A landscape with many valleys, sampled at points; each row gives a point and its height.
From any point a ball takes the steepest step (drop divided by distance) to one of its 3 nearest points. It stops when none of these is lower. Distance is the straight distance between rows; heights are no part of it.
z56: [110 141  75 131  85 122  79  92  67 114  85 122 112 136 100 112  95 107
 107 118 104 107  97]  (h 387)
z452: [117  73  71 116 103 118 104 106 101  95  93 133  92  91  55  68 111  91
 113 110 125 121 139]  (h 384)
z397: [ 99 129 101 108  93 124  99 109 106  97 103 121 118 101  70  84  82  64
 120 103  95  90 106]  (h 712)
z573: [128  56  98  72 102  75  85 112 104 115  74 101 114 112 145  60 127 105
 103  89 125 128 125]  (h 476)
z821: [102  59 132  72 109  70  95 102  99  83  91 101  82  95 145  76  97  95
  64  98  97  90  94]  (h 643)
z137: [116 120  86  89  89 118 107 121 130 139 102 120 162 101  74 113  87  70
 108 108  89 131 107]  (h 143)
z636: [109  87 100 113 103 110 101  63  84  59  95  88  83 118  99 113 120 113
 133 133  72  83  95]  (h 358)
z538: [ 88  84 122  83 110  90 124 108 116  73 113 102  90 100 104  82  96  79
  84  92  76  76  98]  (h 241)
z618: [112 112  69 122  88 123  99 102 100 114  98 121 101 108  61  88 100  94
 122 106 115 120 129]  (h 270)
z293: [100 152 107 101 102  84  94 100 106 111 109  96 117  90 108 149  85 118
  87 101  91  70  64]  (h 529)
z8: [103  90  80  68 102  89 139  96 125 118 124  66 103  71  89 116  99  98
  94  91  96 101  88]  (h 231)
z79: [109  48  97  66  88  62  97 109 106 106  81  85  94 100 132  59 114 119
  91  89 117 139 115]  (h 364)
z977: [ 83  79 113  58  60  84 111 109 101 100 121  74 110  82  95  85  90  81
  71 104  99 104  68]  (h 273)
z938: [ 85 128 103  80  88 115 102 123 109 123 107 108 132 107  95  92  76  90
  98  91  98 110  89]  (h 455)
z881: [110 120  71 128  82 126  79  91  76 117  85  92 109 126  88 107 112 128
 136 119 118 134  98]  (h 346)
z39: [115 152 121 126  89  99  74  94  92  92 103 104 129 118 102 126  99  99
 110 135  62  75  88]  (h 554)
z262: [ 99 107 103  84 124  73 142  95 122  86 112  67  90  74 108 105 105  85
 100  95  90  69  93]  (h 365)
z514: [118 135  89  79 109  80 127  91 119 128 112  54 108  67  85 141  89 102
  96  93  98  85  76]  (h 474)
z608: [102  73 135 102 141  86 113  92 104  72 112 119  86 107 123 112 123 121
  85 104  82  86 118]  (h 238)
z908: [ 96 129  73 103  93 112  92 112 104 133 104 114 126 114  91 109  89 113
  99  93  97 126 104]  (h 427)
z205: [ 89 109 114  74  77  87 120 122 139 120  98  72 126  74 101  99  80 111
 115  82 115 121  86]  (h 216)
z548: [ 97  94 112  87  83  94 100 100 101 117 105  99  95  82 103 126  65 140
  87  72 128 102  66]  (h 424)
z852: [ 90 121 102 118  81 134 101 115 114 120  65 119 145 101  93  98  88 102
 117 101 126 127 147]  (h 765)
z802: [113 141 112 122  95  86  86  91  91  98 112  82 102 111 100 133  97 113
 109 118  75  83  79]  (h 521)
z199: [ 97  91  92  70  81  87 109 102 105 128 127  88  86  74  86 123  82 115
  77  85  93 105  75]  (h 336)
z238: [107  63 128  95 149  70 101  92  97  82 114 118  77  96 137 114 124 131
  83  96  94 104 107]  (h 316)
z483: [115 148  82 122  95  98  83  84 102 116  63  90 144 132 105 115 101 117
 114 118  93 130  85]  (h 499)
z465: [113  61 129  74 126  83  94  94  82  96  93 122  92 104 149  75 116  92
  86  87 108 109 112]  (h 596)
z339: [ 91  79  78 101 110 103 115  93 104  93  91  89  85 100 101  87 118 122
 109  77 128 122 117]  (h 811)
z22: [ 99 109  91 123  99 132  93 100  88  81  84 111 108 102  73  78 106  74
 134 113 135  91 111]  (h 295)
z459: [ 83 123 110  91 104 104 115 113 123  89  99  83 108  90  93  88  92  73
 118  82 106  80  90]  (h 302)
z411: [ 82 125 119  99 101  99  94 103 100 103 110 102  99  87 110 123  74 122
  92  78 103  73  72]  (h 516)
z13: [ 91  59 102  97  94 107  89 107  97 105  88 105  83 101 114  56 107  96
  94  86 123 123 122]  (h 544)
z412: [ 72  94 115  73  77  93 105 123 114 107 105  83  98  90 108  82  77  94
  85  86 105 101  82]  (h 197)
z796: [ 94 115 107  69  78  90 111 103 108 128 119  98 104  80 100 122  69 124
  77  86 115 100  65]  (h 388)
z999: [ 71  81 113  91  87 118  86 123 101 103  85  97  94 107 121  60  88  82
 102  88 124  95 109]  (h 608)
z191: [ 79  68 101  79  64  93 101 119 106 102  98  80  98  89 108  65  91 105
  92  87 113 125  97]  (h 97)
z372: [102 100 111 103 120  78 112  83 109  72 115  80  72  84 111 127 109 140
  91  99  95  71  87]  (h 561)
z629: [113  77 117 119 130 104  95  87  96  59 112 121  86 114  96 105 121 102
 100 118  75  85 120]  (h 214)
z366: [ 90  89 102  90  73 102 115 127 128 108  92  87 124  95  93  74  88  85
 123  82 106 117 119]  (h 101)
z257: [ 90  76  96  93 110 102 101  98  98  94 113 116  74 102  94  85 101  93
  91  88  86 105 113]  (h 306)
z904: [ 85 104 101  87  88 114 107 120 109 116 121 115 113 102  77  99  79  70
  86  95  83  99  94]  (h 540)
z389: [ 67 102 106 108  77 127  99 113  93 125  94 114 105 107  97  79  79 108
  93  91 126 112 111]  (h 662)
z698: [ 88 137  81 106 107 110  97 118 121 123  74 119 153 112 102 107  71 120
  83 103 102 128 102]  (h 496)
z107: [117  76 118  60 114  60 145  97 102  94 110 100 100  91 124  88 112  71
  87 105  89  84 114]  (h 371)
z843: [ 90 129 136 109 106  99 101 110 108  91 129  84  98  90 101 135 100 125
  90 105  81  59  80]  (h 541)
z693: [ 97 104 112 135  90 135  79  80  69  74  94 102  94 126  92 116 116 102
 123 139  82  77  97]  (h 272)
z750: [ 71  66 114  83  91  97  82 107  92  93  97  85  77  90 129  80  89 107
  77  82 122  96  82]  (h 137)
z772: [ 77 108  89 111  99 107 104  99  99  92 102  83  96 101 104 100 105 111
 116  73 131 111  97]  (h 754)
z83: [ 90  76 100  89 113  87  97  92 102  97 118  95  62  84  99 117  97 134
  89  76 101  96  89]  (h 625)
z615: [135 151  88 110 113  71  92  99 117 126  76  78 147 112  94 127 103  97
  94 114  82 123  76]  (h 506)
z385: [ 97  85 110 108 137  91 108  73  83  53  88  85  73 105 129 120 122 132
 107 104 108  86  94]  (h 451)
z767: [ 90 135 104 106 109 111 101  93  94  85 108  92  93 100  89 110  93 105
 114  93  90  91  93]  (h 444)
z421: [116 145  69 122 107  83  79 102 115 125  81 114 134 115 106 113  84  99
  74 109  77 115  82]  (h 505)
z85: [116 117  81 119  72 124  82  69  62 117  78  97 104 131  93 106 105 110
 147 137 106 104  88]  (h 385)
z764: [107  51 112  83 118  97  65  91  72 111  69 115  87 100 161  70 112 101
  76 104 122 119 110]  (h 661)
z424: [136  93 103 121 108  97 103  78  94  59 105 110  82 112  78 101 126 105
 128 137  64  87 104]  (h 348)
z227: [120 123 108 122  91  91  99  85 102  91 113  84 100 103  81 121 110  83
 121 125  55  73  92]  (h 448)
z846: [ 88 117  97 121  95 138  80 101  75 102 108 124  96 117  86 101  93  91
 109 102 106  93 109]  (h 271)
z324: [108 142  84 107 102 114  99 113 111 124  93 108 141 116  89 109  84  95
 115  99 100 118  94]  (h 357)
z942: [115 138  90 128  86  83  70 101  85 119 110 118 101 121  98 132  97 103
  93 108  68 103  89]  (h 445)
z429: [104  45 100  77  83  80  77 105  92 107  80  87  88 107 123  52 104 108
  73 100 123 137 114]  (h 450)
z133: [ 78  98 116 114  96 133  91 105  89  78  93 125  94 102  85  85  90  72
 103 106 108  76 115]  (h 191)
z667: [113 135  90 115  98 107  87  96  96 106 116 103  99 110  77 114 102  86
 117 102  75 101  91]  (h 360)
z697: [ 96  75 101  50  73  67 136 102 115  93 112  52 113  77 108  86 102  77
  66 105  99  99  79]  (h 330)
z569: [ 74  85  83 107  94 129  84 102  84 124 101 108  79 101  91  89  99 119
  93  86 127 121 120]  (h 665)
z335: [115 102  65 123  95 120  79  84  77  97 107 116  73 109  70 103 108 107
 109 106  90 110 112]  (h 139)
z692: [ 95  69 104 129 124 132  87  89  81  67  87 118  68 104 100 108 120  95
 101 117 103  97 120]  (h 187)
z866: [134 143  76 128  96  83  81  97 106 132  83 101 144 126  89 112  97  91
 111 119  84 131  91]  (h 453)
z449: [ 78  56 115 106 132  98  86  92  88  80  81 111  68  91 141 101 113 105
  86  87 114  91 110]  (h 666)
z791: [119 152 119 105  97  93  96  83  94  98  94  80 121 112  92 123  96  87
 128 125  65  70  75]  (h 520)
z813: [ 98 120  92  75  92  96 117 113 115 132 124  85 112  82  91 124  83  94
  87  89  87  97  80]  (h 344)
z309: [ 89  47  94  91 108  88  88  93  90 104  97 112  68  94 119  72 105 115
  74  91 108 140 110]  (h 542)
z552: [104 138 102  88 113  95 115  95 116 123 117  71 121  85  85 124  98  82
 102 102  80  82  83]  (h 418)
z392: [104  61  97 124 114 130  95  94  80  98  83 134  78  95  85  74 120  81
  93 114 130 104 134]  (h 475)
z925: [106  77 118 129 112 131  83  97  83  69 102 131  81 103  79  89 103  84
 103 127  87  82 127]  (h 102)
z330: [103 144  96 100 106  92 100 104 111 123 103  89 123  93 101 133  85 131
 102  77 111 110  74]  (h 491)
z241: [ 82  78  95 127  87 138  89 109  95 118  79 114  85  95  89  76 109  89
 101 101 153 108 149]  (h 545)
z141: [103 115  88 108 109  91 104  88 109  91 123  85  80  94  86 124 115 102
 106  96  78  88  95]  (h 477)
z169: [ 98  69 130  95 125  87 120  98 111  72 111 121  85 102 117  92 109  95
  82 101  87  86 113]  (h 171)
z123: [107 108  97 138  91 119  67  82  64  89 111 104  78 123  87 121 114 110
 110 124  81  97 104]  (h 222)
z771: [ 79  54  98  85  95  90  90 101  94 100  85  87  76  82 120  86  93 125
  91  72 141 110  93]  (h 217)
z143: [109 120 119 105  97 103 105 109 114 104 125 101 103  98  75 129  91  69
 102 110  56  61 101]  (h 543)
z398: [105 118 104  98  88 127 109 117 109 108 114 126 122  99  67 102  83  50
 107 106  71  75  96]  (h 641)
z849: [ 84  96  88 124 100 141  78  85  68  85  90 102  79 103  94 106 114 103
 108 105 120 100 100]  (h 274)
z664: [ 79  83  97 122 116 113  84  84  72  80 100  96  65 101 108 127 113 133
  99  90 117 104  92]  (h 352)
z103: [ 93 125  79 116  89 110  74  87  72 111 109 105  86 121  93 129 105 130
 104  94 108 111  89]  (h 431)
z464: [108  70  88 118 122 112 104  97  81  70  65 122  95 105 110  67 120  85
 111 105 143  99 122]  (h 547)
z248: [116  83  94  97 131  78 121  85 101  81 119 106  78  98 105 113 124 120
  90  95  83  95 112]  (h 362)
z365: [ 88 130  94 100  97 106  93 106  94 113 118 104 102 100  98 120  87 114
  96  86  96  94  83]  (h 484)
z436: [ 94  89  92  70  71 100 129 110 134 121 112  72 127  85  83  94  94  71
 102  96  91 120 100]  (h 46)
z560: [124  81  85 114 119 108 108  91  91  63 105 133  85 103  74  82 109  83
 102 109  85  97 120]  (h 353)
z856: [107  59  95 100 117  85  94 110  97  92  73  99  95 111 142  67 120  86
 109  80 132 100 125]  (h 533)
z793: [ 76 115 105  78  78  99 101 125  93 121  95 108 135 102 112  99  60 115
  79  87 127 112  88]  (h 517)
z820: [120 125 109 115  97  78 101  97 105 115 123  60  93  87  94 144 112 107
  99 116  63  62  91]  (h 565)
z368: [ 92  72 101  81 121  67 120  97 116  82  95  87  87  93 129  86 105 103
  96  75 115  91  99]  (h 375)
z278: [ 90 139  93 114  95 130  95 113  88 119  92 133 126 115  94 104  81  93
  87 102 107 103 107]  (h 351)
z287: [102 155  99 123 107 126  97 100  99  97  74 102 142 122  82  98  92  92
 128 112 116 110  97]  (h 452)
z130: [110 103  97  97 107 104 126 102 127  81 105 107 103  82  77  85  98  52
 115 105  85  82 101]  (h 386)
z805: [ 68 122 118  98  98 119 101 117 103  88 105 106 108  99 104  90  76  75
 101  90  97  78  90]  (h 258)
z111: [109  42 107  81 115  85  93  89  84 106  92 139  83 108 118  64 103  88
  76 110  90 130 135]  (h 630)
z868: [ 89  83 110 132 111 141  93  86  66  59  75 125  81  99  83  92 124  75
 109 125 123  74 121]  (h 256)
z532: [123 129  67 126  90 100  87  82  89 107 109  88  95 114  74 111 112 102
 133 103  84 117  92]  (h 259)
z31: [103  94  90  86  69 123 110 119 110 128 111 121 115  98  66  82  82  75
  97 103  96 120 103]  (h 642)
z413: [ 92  62  99  72  74  70  98 126 128  96  84  70 115  92 125  66 106 116
 106  84 114 112 106]  (h 232)
z864: [122 114 103 126  87 106  87  74  81  79 105  98  84 115  82 113 109 103
 141 142  69  81  96]  (h 345)
z816: [ 75 106  88 112  86 123  98 115  99 117  89 101 108 106  91  95  96 118
 110  81 131 122 120]  (h 702)
z979: [ 80  83 132  80 103  78 111 109 118  74 103  89  88  72 126  96  92 103
  82  87 103  61  89]  (h 294)
z731: [117 107 101 103 130  81 122  76  98  54 107  82  79 100 109 109 124 113
 108 105  85  79  99]  (h 485)
z526: [115 131 119  94 111  87 113  98 113 103 118  59  97  70 102 142  90 109
  87 104  78  47  86]  (h 560)
z350: [ 95  65 103  57  81  70 127 108 119 108 111  72 100  83 114  82 106  93
  80  96  96 110  89]  (h 359)
z498: [102  74 108  80 114  78 109 114 113  78  83 105 101 104 130  60 104  75
 102  84 110  94 105]  (h 456)
z749: [114 155  91 117 112  83  85  98 106 113  83 100 132 114 105 119  94 100
  92 111  79  93  68]  (h 538)
z867: [102  80 117  68 108  73 133  99 120  88 126  87  86  76 112 107 101  98
  74 109  77  73  99]  (h 307)
z945: [ 93  59  87 109  86 112  98 112  99 108  84 110  86  97  97  63 110 106
 105  95 128 129 143]  (h 602)
z304: [105  66  81  76 113  71 116  89 107 104 115  95  65  78 106 103 109 128
  92  75 115 120  95]  (h 685)
z806: [115 128  79  94  96  78 104  99 110 136 121  84 109  90  82 142 105 108
  93  88  92 116  82]  (h 428)
z192: [114  68 105  78 110  82 124 101 108  89  93 117  96 107 112  67 116  83
 102  87 106 104 122]  (h 497)

Where does a ball stop that starts at each point below?
z569 -> z191
z856 -> z169
z339 -> z191
z764 -> z191
z820 -> z335
z385 -> z925
z802 -> z335
z304 -> z169
z192 -> z169
z791 -> z335
